Each row is a point on a tangle of strands that fork, close into loops and nearly touch. The rows are in no order.
(in the rows, 128 means zero)
Two points are linked if the straight distance between their rows is under 179. Some points are linked to none.
pav: [156  83 108 110 104  78  90  82 128 105 147  98  82  94 150 160 119 136
 142 112 180 126 123 100 129 125 121 152 149 158 111 157 126 151 117 146
  93 134 107 193 115 109 168 104  99 114 128 101]
nisi: [104 159 148 109  99 112 102 128 117 134 185 104 115 117 101 110  87 147
  88 133 115 122 149 100 180 135 115 121 167 122 159 101 123 101 107  67
 197 111 105 165 144 135  98 102 133 122 112 151]
Zan: [122 134 188 172 163 164 208 143 167 124  70 164 139 139 147 143 184  83
 107 139 128 109 105 125  97 126 164 115  99 126 143 137 157 115 151 168
 125 156 147 127 131 127 143 166 141 142 136 144]
tem: [164 124 145 144 166 169 166 167 140 148 113 177 157 156  99 144 109 121
 121  88  89 119 117 155 148 156 141 109  58 118 104 153  88 163 100 125
 114 191 148  89 102  97 127 204 141 148 102 157]
Puvu: [132  97 124 138 141 116 101 138 169  83 141 128 119 120 131 132 137 131
 119 127 151 105 137 123 129 126 131 130  87 105 121 118 143 114 132  95
 111 125 154  98 123 131 138 178 110 125 124 135]
luz: [108 138 144 104  84 102  91 117 149  96 173 121  84  88 114 137  89 160
 104 100 118 127 159 111 197 120 104 140 166 133 156 132 135 160 104  84
 156 126 102 184  89 105 116  91 115 126 112 145]
Pif: [116 107  50 101  93 137  52 138  87 120 183  79 114  69 119 119  99 151
 158 167 171 143 167 124 110 112 111 122 121 119  49 118  92 119 106 103
 121 102  92  82 130 118  92  76 104 134 127  94]
Taru: [136 147 174 133 132 135 209 168 115 185 102 144 144 166 115  97 113 116
 118 119 112 148  76 127 114 131  91  83 144 125 148  83 119 145 122 158
 167 144 135 117 141 129 138 163 191 121 121 132]
podak: [ 88 126 108 125 150 140 104  84 132 116 102 119 151  95 193 139 153 108
 144 156 118 121 197 149 167 158 177 194 164 161 169 148 150  71 187 114
 120 116 138 165 120 162 138  83 105 127 128 123]
fusuf: [ 79 175 147 127 104 108 123 161 108 117 167 102 166 102 128  67 100 141
 136 188 129 135 151 122 138 108 112 117 154 127 111  86 140  96 136  87
 194 121 122 128 131 146  87 121 152 150  95 119]
Pog: [163 187 123 127 125 134  91  66  81 177 156 110 153 153  64  76 103 111
 102 119  95  87 104  97 158 153 179 118 113 116 130 118 108 105  59  70
 158 117 124 164 144 162 116 110  68 138 133 177]
bove: [152 155 154 122  97  83 124 138 144  84 198  90 106  96 101 127 136 120
 143 124 154  94 101  65 117 134 154 134 144 127 103 145 135 121  89 103
 150 132  82 163 158 127 139 119 104 141 130 123]
tok: [118 146  67 101 107 159 132 102  66 149 166 123 108 144 125 160 116 152
 145 143  58 148 132 124 115 139 170 152 151 118 141 157 125  94 132 124
 119  78  81 132 162 141  84  47 107 154 170 130]
Mebol: [137 117  98  98  64  84 129 119  69 161 204 105 145 110 156 106  36 116
 122 172 125 126 133  94 145 115  96 106 179 111 125 114  81 127 101  96
  99 128  98 168 164 148 146 129 151 151 118 101]
kefu: [120 108 100 104  81  92 137 171  87 147 192 113 152 138 157 122  43 135
 119 171 122 149 128 120 132 119  78  87 172 113 129 123  67 127 141 132
 131 118  96 125 158 132 103 130 199 136 110 117]
neni: [134 152 182 147 119  98 175  80 130 143 113 132 132 133 128  88 134 102
 130 127 135  98 105  75 147 129 152 119 152 118 153 103 169 139  91 104
 127 147 156 188 128 150 180 166 119 138 113 137]
Zum: [158  60  49 117 124 134  93 102  91 126 115 153  99 139 143 181 110 151
 151 104 118 152 141 159 128 128 107 132 135 132 128 182  91 172 133 141
  60 121 115 117 123 112 143 112 114 119 153 117]
Rosir: [121 187 184 132 100 126 166 119 139  89 136 130  73 129  79 119 160 155
 153 121 112 142  76  81 101 114 125 147 145 111 141 134 199 125 104 116
 166  89 120 117 148 114 128 110 100 148 165 128]
zipab: [129 100  54  97 158 143  66 134  91 142 138  69 118 138 117 175 152 144
 101 172 171 136 162 168  77 167 129 148  96 132  88 163  93  95 148 129
  92  65 104  50 160 140 101 113  76 103 168 116]
gazof: [ 66 121 105 122  67  86  92 118  93 115 139  91  84 187 121 141  58 165
 125 184 141 137 126 117 144 104 116 144 167 118 120 173 149 172 113 144
 119  64 118 179 115 116 103  80 101 131 124 131]
dag: [112 134 135 137  97  49  94 183 127  84 148 108 144 207 109  81  59 127
 125 167 159 107 119 137 125 116 101  96 150  85 111 153 109 166 127 126
 132 115 161 125 122 130 127 181 155 125  94 147]
Fadog: [116 107 158 131 123 155 142 100 124 120 104 146  80  85 124 145 131 165
 123 142 149 155 124 139 111  65  84 160 109 158  83 156 149 182 106 133
 133 133  95 130  96  86 134 126  71 142 144  88]
sar: [131 132 126 144 124 124 169 155 109 111 154 166 184 170 136 121  65 120
 157 153  82 122 129 129 148 119 135 124 122 103 115 196 104 121 120  95
  93 157 120 101 130 125 123 194 139 186 119 129]
Soruv: [155 103 149 123  86  71  91  65 139  77 169 106  52 115 115 163 128 155
 131  86 167 125 113  83 143 106 108 165 139 137 109 179 147 162  84 104
 102 145 112 174 109  86 177 132  67 135 146 112]
furul: [100 164 158 129 143 167 155  85 102 134  98 136 132 148 122 149 117 120
 110 142  88 113 131 132 141 141 181 169 161 160 150 208 134 130 135 131
 160 128  74 183 115 115 122 111  75 135 139 138]
Mise: [162  96  94 115 170 173 137 107 122 189 131 149 175 102 146 143 131 101
 109 105 122 126 149 134 128 159 137 122  82 132 127 101 101  80 131 103
  92 150 133  82 147 155 144 168 126 132 130 127]
sovos: [ 98 130 119 134 132 128 139 130 153  75 135  96 100 118 144 173 193 144
 144 149 130 120 122 102  84 127 187 169 102 131 132 144 180  75 152 125
 104  78 113 101 163 147 109  93  88 151 164 112]
fime: [102 177 144 143 143 164 148 133 138 156 105 141 143  99 104  94 162 118
 148 129 103 136 129 140 107 104 150 116  94 127 113  60 185 118 119 146
 161 116 161 116 123 149 105 100 137 144 117 123]
Fup: [ 99 145 101 159 117 123 118 175 157 111  92 130 140 158 106 105 144 133
 154 152 133 131 110 166  81  74 127 101  78  89  59 112 161 192 135 200
  87 128 186 120  73 121 112 114 140 142 127 119]
gazi: [138 106  59  97  76 130  92 108  78 141 200 123 129  75 138 124  63 134
 157 146 119 147 161 118 146 112 107 119 150 117  86 122  89 127 100  87
  96 123  86 131 135 128 119  82 117 156 132 102]
nus: [ 97 119 208 159 129 164 207 117 146 125  74 190 111 117 129 112 127 145
 121 149 119 164 109 138 139  64  71 142 106 110 133 101 173 178 124 105
 136 138 159 117  98 104 138 187 120 153 132 125]
Masod: [103 141 113 128 158 185 140 110  85 155 104 150 167 128 148 138 113 115
 135 156  86 130 160 172 129 132 168 160 146 156 125 195 108 125 154 137
 136 139  82 143 114 128 114 110  99 138 132 105]
vad: [101 127 100  99 146 128  75  95 106 116 130  99 120 118 166 130 134 135
 134 167 129 139 182 148 155 179 130 188 185 151 174 154 134  67 188 101
 143  94 121 131 150 154 126  85 104  99 157 140]
Depa: [126  82  66 114 111 125  89  78 116 102 130 116  93  96 152 194 144 158
 141 114 125 137 154 138 126 119 150 166 119 149 131 163 138 140 131 133
  67 109 107 154 120 127 133  70  87 137 150 103]
Tel: [147 116 146 137 111 115 173 162 157 139 161 139 137 114 144 177 116 101
  77  91 101  96 126  88 156 128 174  71 122 130 179  97 116 124 108 134
 121 141 106 191 153 144 119 109 182 139  94 154]
Bubuv: [124 118 147 122 110  89 126 110 155 115 170 104 100 154 145 155 147 103
  94 105 139  92 116  48 166 170 184 130 168 122 209 109 143  49 123  96
 136  99 133 179 190 163 131  93 138 124 125 175]
tis: [205 102  96 129 161 133 121  99 135 146  90 166 109 105 145 144 182 129
 173  56 115 155 149 144 121 138 122 134 120 130 163  93 141 130 128 137
  83 138 161 128 110 134 177 114 141  89 152 130]
dibis: [162 144 186 156 147 110 151 176 180  89 122 148 108 174  99 124 152 108
 106  74 115  92 100 119 147 165 135  95 119 104 174 123 116 135 118 122
 171 152 154 119 146 107 138 193 167  99 109 184]
vep: [155  89  89 115 123 129  86 123 117 159 128 123 115  94 114 108 120 142
 140 119 183 156 120 141  99  99  59  99  93 124  59  77 121 162 106 138
 108 134 145  88 101 119 143 132 134 111 130  96]
tizal: [132 137 147 111 102 121 147 156 140 141 146 104 104  49 138 141 140 127
 127 128 162 141 116 107 103 106 123 106 138 176 103  92 125 157 119 193
 158 136  77 179 124 111 117  69 156 116 103  86]
rulo: [ 64 136 123 143 133 115  92 124 128  77 119 124 183 123 185 105 108 117
 147 180 108 112 195 158 167 125 167 165 158 141 146 168 135  91 189  96
 138 144 141 170  99 139 116 119 123 148 100 120]
fisi: [203 107 138 133 152 128  72  80 109 133 132 121  84 117  72 140 161 141
 101  69 175 116 107 133 111 137 105 134  86 148  82 140 120 154  69  96
 140 166 128 110 128  95 176 151  55 106 147 124]
zez: [149 120 151 119  84  61 131 171 164 101 179 118 100 113 144 152 113 123
 107  93 134 112 123  87 161 133 115  89 169 127 185  98 120 139 118 134
 136 121 113 184 157 130 140 108 194 107 101 142]
Filu: [ 84 141 132 147  81  73 132 159 160  86 180  75 176 103 162 127 101 109
 128 181 141  85 152  97 147  84 196 133 113 121  91 113 146 115 111  98
 102 119 124 187 126 162 115 101 128 189  86 113]
Saf: [150 127 168 179 172 175 207 134 161 131  78 185 160 154 131 142 156  94
 119 114  93 106 122 134 133 136 166 121  49 104 130 151 129 134 133 122
 109 186 164  98 111 122 138 219 136 157 122 163]
sud: [107 201 191 148 116 128 176 127 118 127 108 143 121 172  90  87 141 138
 143 140  94 143  86  96 129 125 134 119 174 112 179 112 192 105 115 115
 192  89 146 135 156 140 118 110 135 139 142 156]
rumuv: [129 116  91  93 142 158 114 165  83 184 119 142 182 135 125  93  53 136
 129 120 117 164 151 180 158 162  72 102 140 144 119 119  44 145 148 138
 143 169 126  76 105 117 111 155 182 112  99 125]
legok: [151 101 139 135 101  59 152 172 172 106 136 143 123 140 167 117 114 121
 124 106 140 128 119 104 142 111  88  74 150  98 179  81 116 149 147 154
 103 138 164 144 122 136 157 166 216 106 103 144]
zod: [109 187 172 135 103  77 159 172 104 156 169  97 170 148 115  60 102 115
 102 173 132 112 118  92 127 133 115  79 159 112 132  72 131  87 109  94
 188 133 136 125 171 163 109 157 176 144  90 139]
tun: [115 193 134 137 109 121 126 141 134  66 119 145 106 112 109  92 150 167
 217 125  94 152 132 135 120 101 129 150 153 116 138 137 183 150 136 130
 146 105 132 114 104 117 115  84 122 149 139 121]
pokof: [125 138 162 127 141 173 177 150 121 155  88 178 134 116 101  84 124 160
 174 127 112 188 105 163 116 102  52 135 106 125  94 101 141 174 134 130
 153 145 147  59 107 109 119 164 148 140 129 109]
nosek: [129 131 128 116 155 149 140 152  98 204 106 142 193 147 119  83  66 117
  93 100 107 125 146 167 171 161 101  85 126 141 150  93  67 137 126 109
 148 189 152 116 112 125 132 188 175 116  82 148]
toven: [155  73  93 106 116  75 123 131 135 109 145 126 151 145 180 117  94 112
 148 140 156 133 119 116 120 134  80 112 171 111 144 134  81 135 182 149
  77 145 139 126 130 133 166 185 188 100 127 112]
tas: [165  87 108 117 154 135  96 132 129 162 148 103 125 164  95 156 127 106
  57 107 166 107  88 110  88 165 136  97  65 118 114 115  93 102 109 135
 122 105 139  88 175 138 125 169 113  99 141 159]
nefit: [132 203 184 137 120 141 144  81 129 151 166 109 166 117  84  99 137 106
  76 132  92  73 113  72 177 135 194 125 118 139 147 113 117  85  78  54
 189 143  88 183 152 169  79 112  91 165 106 185]
Vuv: [106 135 105 114 145 130  82 179 139 105 126  77 130 125 113 135 163 127
 119 170 189 120 122 154  61 147 125 126 121 136  64 147 107 131 165 197
 159 120 105  94 130 117  96 118 123  93 132 106]
Zabu: [145 135 133 140 149 171 152 181 143  96 136 164 117 131  97 181 140 132
 121  84  78 107 119 146 124 139 170 115  59 122 105 182 103 147 109 138
 119 167  97  84 126  90  91 145 107 164 122 143]
rog: [ 59  98 179 139 112 132 171  89 175 127 123  98 111  93 176 159 157 114
  81 173 178 115 125  67 142 116 160 169 121 157 132  96 181  62 127 114
 128  99 129 164 144 149 118 116  90 152 112 118]
gib: [119 186 178 126 142 133 138 135 117 130 113 107 120 154  87  84 139 128
 137 143 132 125  92 130 115 165 116 136 189 142 139 142 135 123 135 128
 222 120 100 130 154 110 131 142 132  92 133 130]
non: [136 174 182 131 109 129 161 154 156 111 134 133 111  15 123 108 157 121
 152 115 135 128 129 124 113  86 128 111 123 162  90  85 148 180  93 165
 159 172 100 172 105 102 126  91 143 145  97  94]
fetam: [150 109 116 103 155 166  82 104  93 154 109 127  89 140  91 151 114 153
  97  84 119 139 136 174 155 166  96 137 152 152 139 166  80 167 107 112
 163 126  88 114 118  91 135 119  95  77 149 132]
lunop: [139 103 153 135 139 148 184 141 135 142  97 151 111 153 138 156 138 122
 111 113 123 146  89 124  96 121 117 117 119 129 145 135 146 140 133 166
 128 117 123 121 139 119 145 150 144 121 149 125]
mupit: [170 113  93 100 145 176 124 122 105 180 161 163 158  94 119 141  83 113
 117  81  79 130 153 138 167 159 132 117 105 141 131 122  69 107 102  89
 115 168  97 108 143 121 122 139 134 145 115 132]
kuda: [160 139 113 112 130 139 131 142  98 193 159 148 164 138 106 118  55 117
  87  85  79 113 143 143 190 156 122  80 122 127 155  95  69 123  84  91
 141 157 123 139 141 131 116 141 160 138  94 164]
gem: [160 136 191 140 140 106 117 113 136  99 113 135  92 174  82  79 148 130
 159 101 154 126  75 120 132 156  72 147 156  95 132 137 128 167 129  82
 163 130 168 105 137 101 185 215 120  87 150 128]
Gak: [141  87  96 115 131 168 108 118 123 138 158 105 119  44 145 184 165 126
 121 123 155 129 156 140  82  94 144 140  73 166  53 122 110 115 110 138
 107 148  78 111 138 117 108  84  96 145 133  68]
Rim: [134 153 182 163 122  87 161 159 176  61 101 146 113 125 135 106 137 123
 162 139 135 114 116 122 117 102 134 130 132 108 123 146 148 183 133 154
 132 155 152 161  85 103 149 175 141 128 108 136]
famep: [109 108 103 117 139  91  80  97 104 112 129 110 145 187 159 107  94 108
 129 168 140 120 147 133 140 171 130 161 179 122 171 168 124  75 185  98
 124  99 162 138 153 159 158 153 120 105 146 152]
Pedan: [151 139 125 133  95  57  65 163 113  89 138 121 113 200  93  90  64 129
 140 106 135 103 133 147 167 145 101  95 170  85 134 161  85 202 101 119
 132 124 154 146 104 115 150 157 148  99  99 161]
bov: [109 101 179 131 139 166 169  54 112 165  77 160 109 109 137 127 133 140
 107 141 145 165 125 132 139  91  80 174 133 148 136 116 173 154 118 103
 130 122 135 143 104 127 165 148  80 129 149 103]
nel: [123 142 197 126 109 112 182 121 104 140 155 136 134 164 135 125  73 106
  84 133  99 104 108 104 162 132 118 122 192 129 173 173  94 139 115  95
 170 144  82 170 148 118 148 176 144 138 119 137]
rofi: [165 144 112 118 145 140  77  55  99 184 131 105 112 147  78 108 136 116
 107  92 125 110 107 104 144 167 156 136 116 134 141 103 141 109  83  89
 145 105 136 157 147 153 147  99  69 100 156 155]
Rupu: [ 88 115 136 149 136 141 115 120 132 139 107 111 146 124 124 128 107 113
  86 177 160  92 129 145 110  97 153 122  83 139  58 137 133 161 108 146
 119 146 127 165  92 121 124 156  82 137 104 112]
gufa: [116 112 154 140 158 139 188 181 177 117  90 181 178 143 177 125 141 119
 119 123 122 153 141 159 131 129  90 109 128 122 164 124  94 130 203 171
 125 185 158  86  92 117 127 191 215 116 107 132]
Fedab: [121 106 114 145 127 130 162 126 165  90 113 109 116  99 178 192 205 116
 155 152 147 137 108 115  56  95 168 159 102 141 115 142 177  92 164 191
  60 106 122 121 153 142 140  90 120 152 166  77]
Rofu: [ 81 103  96 138 160 162 111 111 117 130  89 140 185 134 179 133 105 116
 126 183 117 128 179 187 140 105 136 163 122 139 115 173 113 124 178 126
  87 138 127 124  93 137 123 146 107 140 122  92]
zodam: [ 87 163  95 127  77 115 119 137  80 116 169 103 116 156 106 131  89 157
 151 172  88 126 133 115 128 105 162 132 158 107 101 166 138 133  97 117
 136  87  90 151 129 130  80  58  92 165 139 128]
Bol: [117 165 114 130 120 155 159 117 111 124 151 132 123 146 114 171 145 139
 128 102  40 115 125 102 133 134 210 139 119 121 188 149 148  79 129 112
 130  98  94 143 164 149  76  52 117 165 155 166]
vitog: [121 140 108 107 150 143  94 161 108 112 139  80  85 136 100 154 170 161
 123 157 157 132 120 147  66 160 132 147 116 136  93 166 117 112 145 143
 158  83  79  60 161 119  92 116  90  99 167 112]
lil: [ 58 117 155 144  80  96 154 139 171 101 155  72 119 100 157 158 105 125
  95 193 162 107 124  83 129  68 158 150  96 142  86 108 167 121 106 131
 102  94 121 190 129 131 100 104 104 174 100 106]
Vevul: [159 114 168 129 142 114 160 170 164  89 132 167 144 128 153 102 108 136
 157 106 118 134 122 137 157 146  74 121 147 121 150 147  74 146 164 120
 137 186 129  79 114  96 150 229 189 117 104 127]
napoz: [118 105 106 123 105 148 131 169 134 134 167 104 117  58 138 179 145 128
 118 137 143 131 126 124  84  84 150 103  87 151  64 107 109 151 117 189
 117 137  76 148 132 112  89  59 142 152 111  75]
risu: [ 90 152 204 182 137 151 239 138 160 153  54 165 161 132 139  90 182  80
 102 161 134 116 102 120 104 101 141  95 110  99 134  66 177 121 144 161
 121 177 195 123 115 141 144 184 166 164 115 146]
vomok: [112 128 131 149 120 122 115 141 134 110  70 127  76 157  92 112 151 162
 150 136 154 150  92 154  84  88 105 131  89 112  91 122 189 194 115 174
 123  98 171 118  93 110 130 113 104 120 154 130]
kufo: [ 85 128 107 170 103 131 138 160 154  92 169 109 179 137 156 162 127 106
 130 161  85  80 136 123 125  80 231 124  68 112  97 140 137 106 121 114
  76 111 125 150 130 150  86  95 120 210 110 116]
Kigi: [111  93 122 138 136 114 170 177 181 107  94 161 165 196 171 134 133 126
 119 138 138 155 112 149 104 101  73 113 115  82 153 123 121 137 205 185
  84 143 184  81  99 121 125 185 213 115 136 141]
fedet: [133  97 113 104 112 142 147 184  92 176 148 134 138 176 112 132  48 144
 112 126 121 164  99 147 138 149  59  86 141 124 106 132  53 152 117 151
 143 128 110  74 138 102 110 166 187 120 115 127]
vizef: [ 80 161 184 163 127 123 200 165 130 161  76 152 168 178 117  70 129 123
  97 155 115 140 105 140 127  97 111  75 118 101 148  61 175 131 130 138
 163 142 198 128 115 150 115 163 179 154  99 160]
fug: [112 128 125 113 133 143 107  45  82 213 110  86 119 139 118 109 113 123
  86 153 154 131 120  98 134 151 137 147 133 142 127  84 159  91 102 106
 152  79 143 165 142 164 142 109  79 104 141 137]
daned: [ 83 120 161 132 128 124 139  44 138 175  98  85 116 120 144 112 153 121
  99 174 188 127 111  76 128 134 140 169 134 149 121  74 200  73 107 107
 134  86 164 155 141 168 148 128  70 131 129 125]
Vak: [165 156 157 149 151 141 170 190 192  99 122 177 127 115 120 124 171 126
 170  67  91 140 128 126 145 150 127 107 110 105 172  87 139 101 137 126
 149 164 157  72 137 112 117 159 193 127 111 156]
Tak: [150  79  53 102 148 141  86 113  70 159 115 120 133 167 124 149 110 133
 142 150 151 161 136 171  99 162  95 148 136 125 101 182  87 131 147 136
  75  94 119  69 147 136 146 135  99 105 174 114]
bemus: [130 137  79 133 127 100  68 130 116  96 107 119 101 174  98 125 120 148
 162 107 111 108 136 151 135 149 167 125 140 109 147 154 148 164 119 142
 115  98 157 163  99 127 132  85 108 106 137 160]
sero: [149 141  91 115 140 129  71  67  98 146  97 133  87 161  90 117 131 148
 152  82  99 128 136 147 154 157 149 158 144 127 157 147 159 153 104 106
 123  99 155 162 100 127 164  78  70 100 165 157]
kavi: [149 136 133  94 174 184 115  99 104 182 123 131 107 106 110 144 142 136
  97 109 120 150 144 160 141 172  96 158 153 165 149 128 102 111 131 104
 183 116  74 101 150 113 122 121 101  83 156 124]
gidur: [ 76 106 132 138 140  89 148 133 158 120  82 120 184 199 167 103 124  97
  95 174 168 119 128 143 102 104 112 116 142  99 140 133 140 132 193 172
  97 146 189 144  96 142 142 191 174 107 117 135]
Gefi: [154 131  69 109 120 130  60 151 129 104 164 119 132  55 111  91 135 141
 200 122 161 139 153 137 107 118  95 114 106 122  58 102 113 138 113 122
 119 138 125  62 109 121 115 110 132 129 120  93]
mabe: [134  89 114 133 144 168 128 131 131 113 115 149 103  84 136 171 161 152
 134 131 140 152 136 167  96  77  99 150  60 151  61 154 126 152 119 145
  83 151 107  73 111  97 118 133  87 153 146  81]
von: [180 189 165 128 122 133 170 133 149 130 133 157 114  75  97 115 153 114
 166  66  90 128 115 117 130 115 141 111 141 144 142  99 144 149  79 139
 154 162  94 161 129 102 142 103 150 127 121 124]
burab: [182  78 102 126 140 124 115 115 160 133 115 160 111  61 168 144 161 139
 155  78 150 161 147 144 116  97  87 120  97 137 120  80 126 160 144 155
  84 155 151 109  92 123 157 127 157 104 128 102]
Gek: [129 127  75 101 153 116  82 167 121 136 144  88 190 161 116 108 115  98
 108 153 175 119 128 149  75 176 123 104 137 114  97 131  81  93 176 167
 136 138 128  82 143 137 119 153 160  92 121 129]
besop: [ 64 136 110 146 107  64 113 172 145  92 120 105 195 214 146  82  93 119
 110 204 164 114 123 154 101  78  97 102 137  85  96 139 132 140 176 175
  99 134 181 135  92 132 106 162 176 132 107 134]
mapi: [103 111 130 130 164 136 131  75 167 133  90 110 148  86 200 148 214  91
 133 152 173 122 178 116 139 161 177 178 157 169 161 111 170  47 170 135
  95 111 154 138 133 182 159 102  98 116 133 109]
Zivos: [146  98  95 125 173 159 140 142 164 168 114 143 181 120 146 145 169 100
 102 112 143 134 138 148  92 134 120 114  53 111  97  76 125  97 147 154
  75 153 181  60 121 147 132 171 149 132 137 120]
tez: [118  78 131 105 116 109  95  95 118 144 136 116  84 169 139 163  80 129
  61 105 131 122 127 117 174 158 102 129 170 138 194 140 110 140 134 121
 146  93 125 181 142 115 147 132 139  85 127 151]
Lepeg: [178 188 177 131 115 126 183 164 166 108 158 182 118  87  99  99 145 146
 184  70  78 150 116 105 162 118  87 112 140 103 153  80 143 133  88  90
 148 161 133  94 132 109 133 155 179 153 118 138]
Buke: [138 120 118 125 125 133 131 118 148 146 122 105  69 105 120 186 189 140
 106  84 140 133 107  91  98 136 166 120  95 153 154  80 179  99 111 173
 129  82 131 154 154 139 121  49 123 113 147 138]
Rosom: [143  67  95 111 135 130 100 114 107 167 146 116 112 166 128 184 102 121
  57 110 132 119 119 120 127 166 127 108 112 127 164 125  96 109 131 128
 117  90 120 135 176 139 125 133 130  93 140 154]
bugi: [138 130 157 149 192 167 111 118 138 136  85 126 149 120  90 123 159  98
  75 135 161  85 121 163 103 153 159 132  63 149  72 146 118 148 115 129
 151 167 132 118 119 122 135 188  70 113 115 145]
peb: [155  90 111 110 158 130 140 133 122 128 127 156 175 150 174 119 100 113
 146 127 126 144 143 145 154 171  86 145 157 122 165 160  75  88 185 102
 101 165 143  70 140 129 164 214 170 118 133 125]
vafu: [174 148 142 137 157 163 150  74 140 136  77 174  96 104 130 147 194 128
 167  56  87 151 149 131 139 128 158 162 134 141 195 119 180 118 119 125
 111 127 139 145 118 126 162  86 115 114 158 136]
voro: [121 109  56  96 122 144  91 165 118 116 140 133 124  88 160 150 138 170
 166 138 132 173 152 163 108 122  78 123 139 147 114 142  82 144 193 176
 115 102  94  63 128 123  76  73 170 115 140  89]
vusu: [110 169 150 148 111  87 165 144  79 152 159 115 186 187 146  83  99 105
 104 163  96 117 127  92 140 141 153  89 171 117 172 116 122  40 134  84
 168 129 135 148 185 176  99 136 178 159 113 162]
Labu: [105 160 109 124 108 128 119 142 136  73 138 142 139  78 174 105 158 142
 232 140  90 152 168 135 124  99 141 160 162 130 157 124 161 102 182 136
 124 108 127 115 118 147 103  58 153 156 131  94]
baf: [161  98 156 134 149 139 143 100 155 141 111 124  65 112 123 181 211 136
  75  87 157 134  98  93 103 135 135 131  78 146 154  87 179  86 101 132
 132 101 141 103 166 144 141 113  95 111 166 142]
dabu: [112 130 104 123 139 109 125 146 103 162 144  97 203 191 146 105 110  88
  86 166 141 109 121 119  91 164 152  98 149 115 143 119  99  49 179 138
 138 131 138 122 170 170 110 152 172 117 120 153]
pon: [131 141 110 117 135 128 129  73 138 138 104 120  95 118 145 156 183 126
 154  94 109 136 139  93 144 163 185 160 155 148 199 106 187  69 133 145
 109  82 150 176 151 157 141  40 111 114 150 147]
falon: [132 163 136 101 127 109  98 135 117 119 122 107 110 121 126  79 122 137
 171 126 135 146 120 138 145 165  86 139 221 159 166 131 108 121 158 140
 199 124 101 144 138 110 140 100 164  70 138 122]
Vin: [102 153 130 128 150 184 157 107 128 129 129 122 126 128 132 177 190 135
 104 125  74 114 133  99 115 138 208 160  82 135 173 133 155  48 140  98
 133  85  98  88 170 165  73  74  84 162 163 152]
Ritog: [157 113  70  84 121 119  64 132 112 126 140 119 101  73 144 116 123 146
 171 110 150 156 145 146 141 151  74 121 177 153 142 111  86 144 161 155
 142 109  97 121 130 121 126  68 175  74 136 116]
bika: [169 133 164 140 131 121 154 113 177 117 152 138 105 114 125 158 173  99
 102  69 120  89 107  60 154 151 182 110 128 129 193 101 146  79  92 102
 131 139 118 170 169 139 139 109 131 125 129 168]
guguk: [154 147  74 123 138 107  45 148 111 130 114 115 140 157  85  84 100 122
 152  95 129 107 148 163 147 171 140  95 142 114 125 123 104 155 113 134
 143 133 159 144 105 121 142 110 137  80 112 161]
nal: [179  99 129 116 134 146  99  80  92 149  95 150  81 142 101 115 117 161
 150  74 130 164 118 169 160 142  55 153 170 147 130 161  84 211 106 110
 144 142 113 120  87  83 179 124 103  79 161 115]
novop: [146 146  60 147 107 111  83 167 117  94 146 135 160 145  98 105 102 130
 197 130 109 108 148 154 122 115 168  94 104  82  59 147 116 162  90 134
  71 133 158 105  95 133 117 115 111 162 108 131]
kiv: [ 94 143  85 116 130 151  94 154 128 117 122 151 156  81 181 111 145 158
 194 141  98 172 182 176 124 103 100 141 148 146 143 128 106 132 218 175
 123 106 129  86 103 142  76  53 184 129 122  87]
kapi: [ 89 154 137 166 133 178 146 194 155 104 149 143 154 122 117 160 140 124
 112 131  66  92 134 150 119  93 205 111  34 112  93 142 133 129 122 137
 130 140 121 104 124 122  64 111 116 199 106 131]
sos: [156 148 158 128 164 137  85  92 134 112 124 118 114  83  77 115 155 126
 117 105 167  96 125 137 128 156 145 148 118 159  84 145 125 151  94  97
 173 171 106 145 118 100 153 158  60 105 118 124]
mok: [ 91  88 118 134 125 115 152  97 178 112 106 105 151  93 213 145 187 103
 146 182 189 139 136 101  95  99 131 168 143 142 124  98 178  68 186 167
  59 106 155 125 133 165 154 116 138 134 142  83]
karut: [119 142  86 158 103 119 140 185 127 126 121 152 176 164 118 113  92 128
 170 149  97 127 132 164 117  78 138  85  94  85  53 141 121 190 102 168
  59 154 163 112  82 128 105 139 145 175  99 117]
mirun: [149 156 192 150 148 148 151  65 152 102  96 175 113 132 102 118 156 132
 132  78  90 117 136 123 186 150 132 165 159 117 184 160 145 146 121  61
 151 161 137 150 102 102 172 181  98 113 135 155]
Bedi: [192  80 145 125 159 119 110  99 110 170 129 109 106 145  95 135 150 105
  77 102 202 120  76 118  83 141  89 119  79 135  77 124 108 132  98 128
 128 149 140  96 159 115 184 194  87  97 153 115]
menud: [ 96 123 129 136  97 110  90  99 129  83  94 117  56 109 111 129 136 186
 156 137 161 143 123 131 124  78 103 156 111 140  87 155 178 206  97 151
 116 108 138 152  70  94 125  82  66 134 130 107]
tadun: [ 96 111 142 138 111 103 122 125 113 105 118 112 108 182 118 142  81 122
 106 169 153 101 107 125 115 103 143 133 139 131  89 199 126 183 103 162
 116 115 111 177 116 108 133 143  87 127 113 125]
Dedeb: [157 113 142 116 145 174 155 109 109 147  95 192 117 105 128 114 115 165
 172  90  96 187 130 170 158 111  54 163 139 137 133 140 106 186 131 110
 131 147 116  80  85  96 143 148 129 125 141 107]

A piece is all that can be reached along the links. How many separate loops has the piece of each point below (a circle has one, a figure eight two, a Y none), and how many tips (points with one link)?
Soruv: loops 0, tips 2
Ritog: loops 1, tips 0
sovos: loops 0, tips 3
mabe: loops 0, tips 3
zez: loops 1, tips 2
Mebol: loops 0, tips 2

A fork is a point with three links, a tip a point with one. Leave the first point through the second and follow the links. Name the first fork or tip that comes.
Tel / zez: rofi
zod / vusu: Soruv
tadun / gazof: podak
Zum / Tak: luz
mabe / Gak: dibis
vafu / tis: Zivos
fedet / kefu: baf
sovos / Vin: tez

How many points has the smallest loop of links through each point below? Write none if it is on no loop.
nosek: none
tun: 9
von: none
Taru: 5
Filu: none

Name the points in between on the shortest way along the links from the first point to the second, in order.
napoz / fetam: Gak > mabe > Fadog > bov > nus > pokof > Dedeb > nal
karut / napoz: Fup > vomok > menud > Fadog > mabe > Gak
pav / zod: Depa > Zum > Tak > zipab > vitog > Vuv > Gek > dabu > vusu
risu / gidur: Zan > Saf > tem > Zabu > kapi > kufo > Filu > lil > rog > daned > fug > rofi > sero > bemus > guguk > Pedan > dag > besop
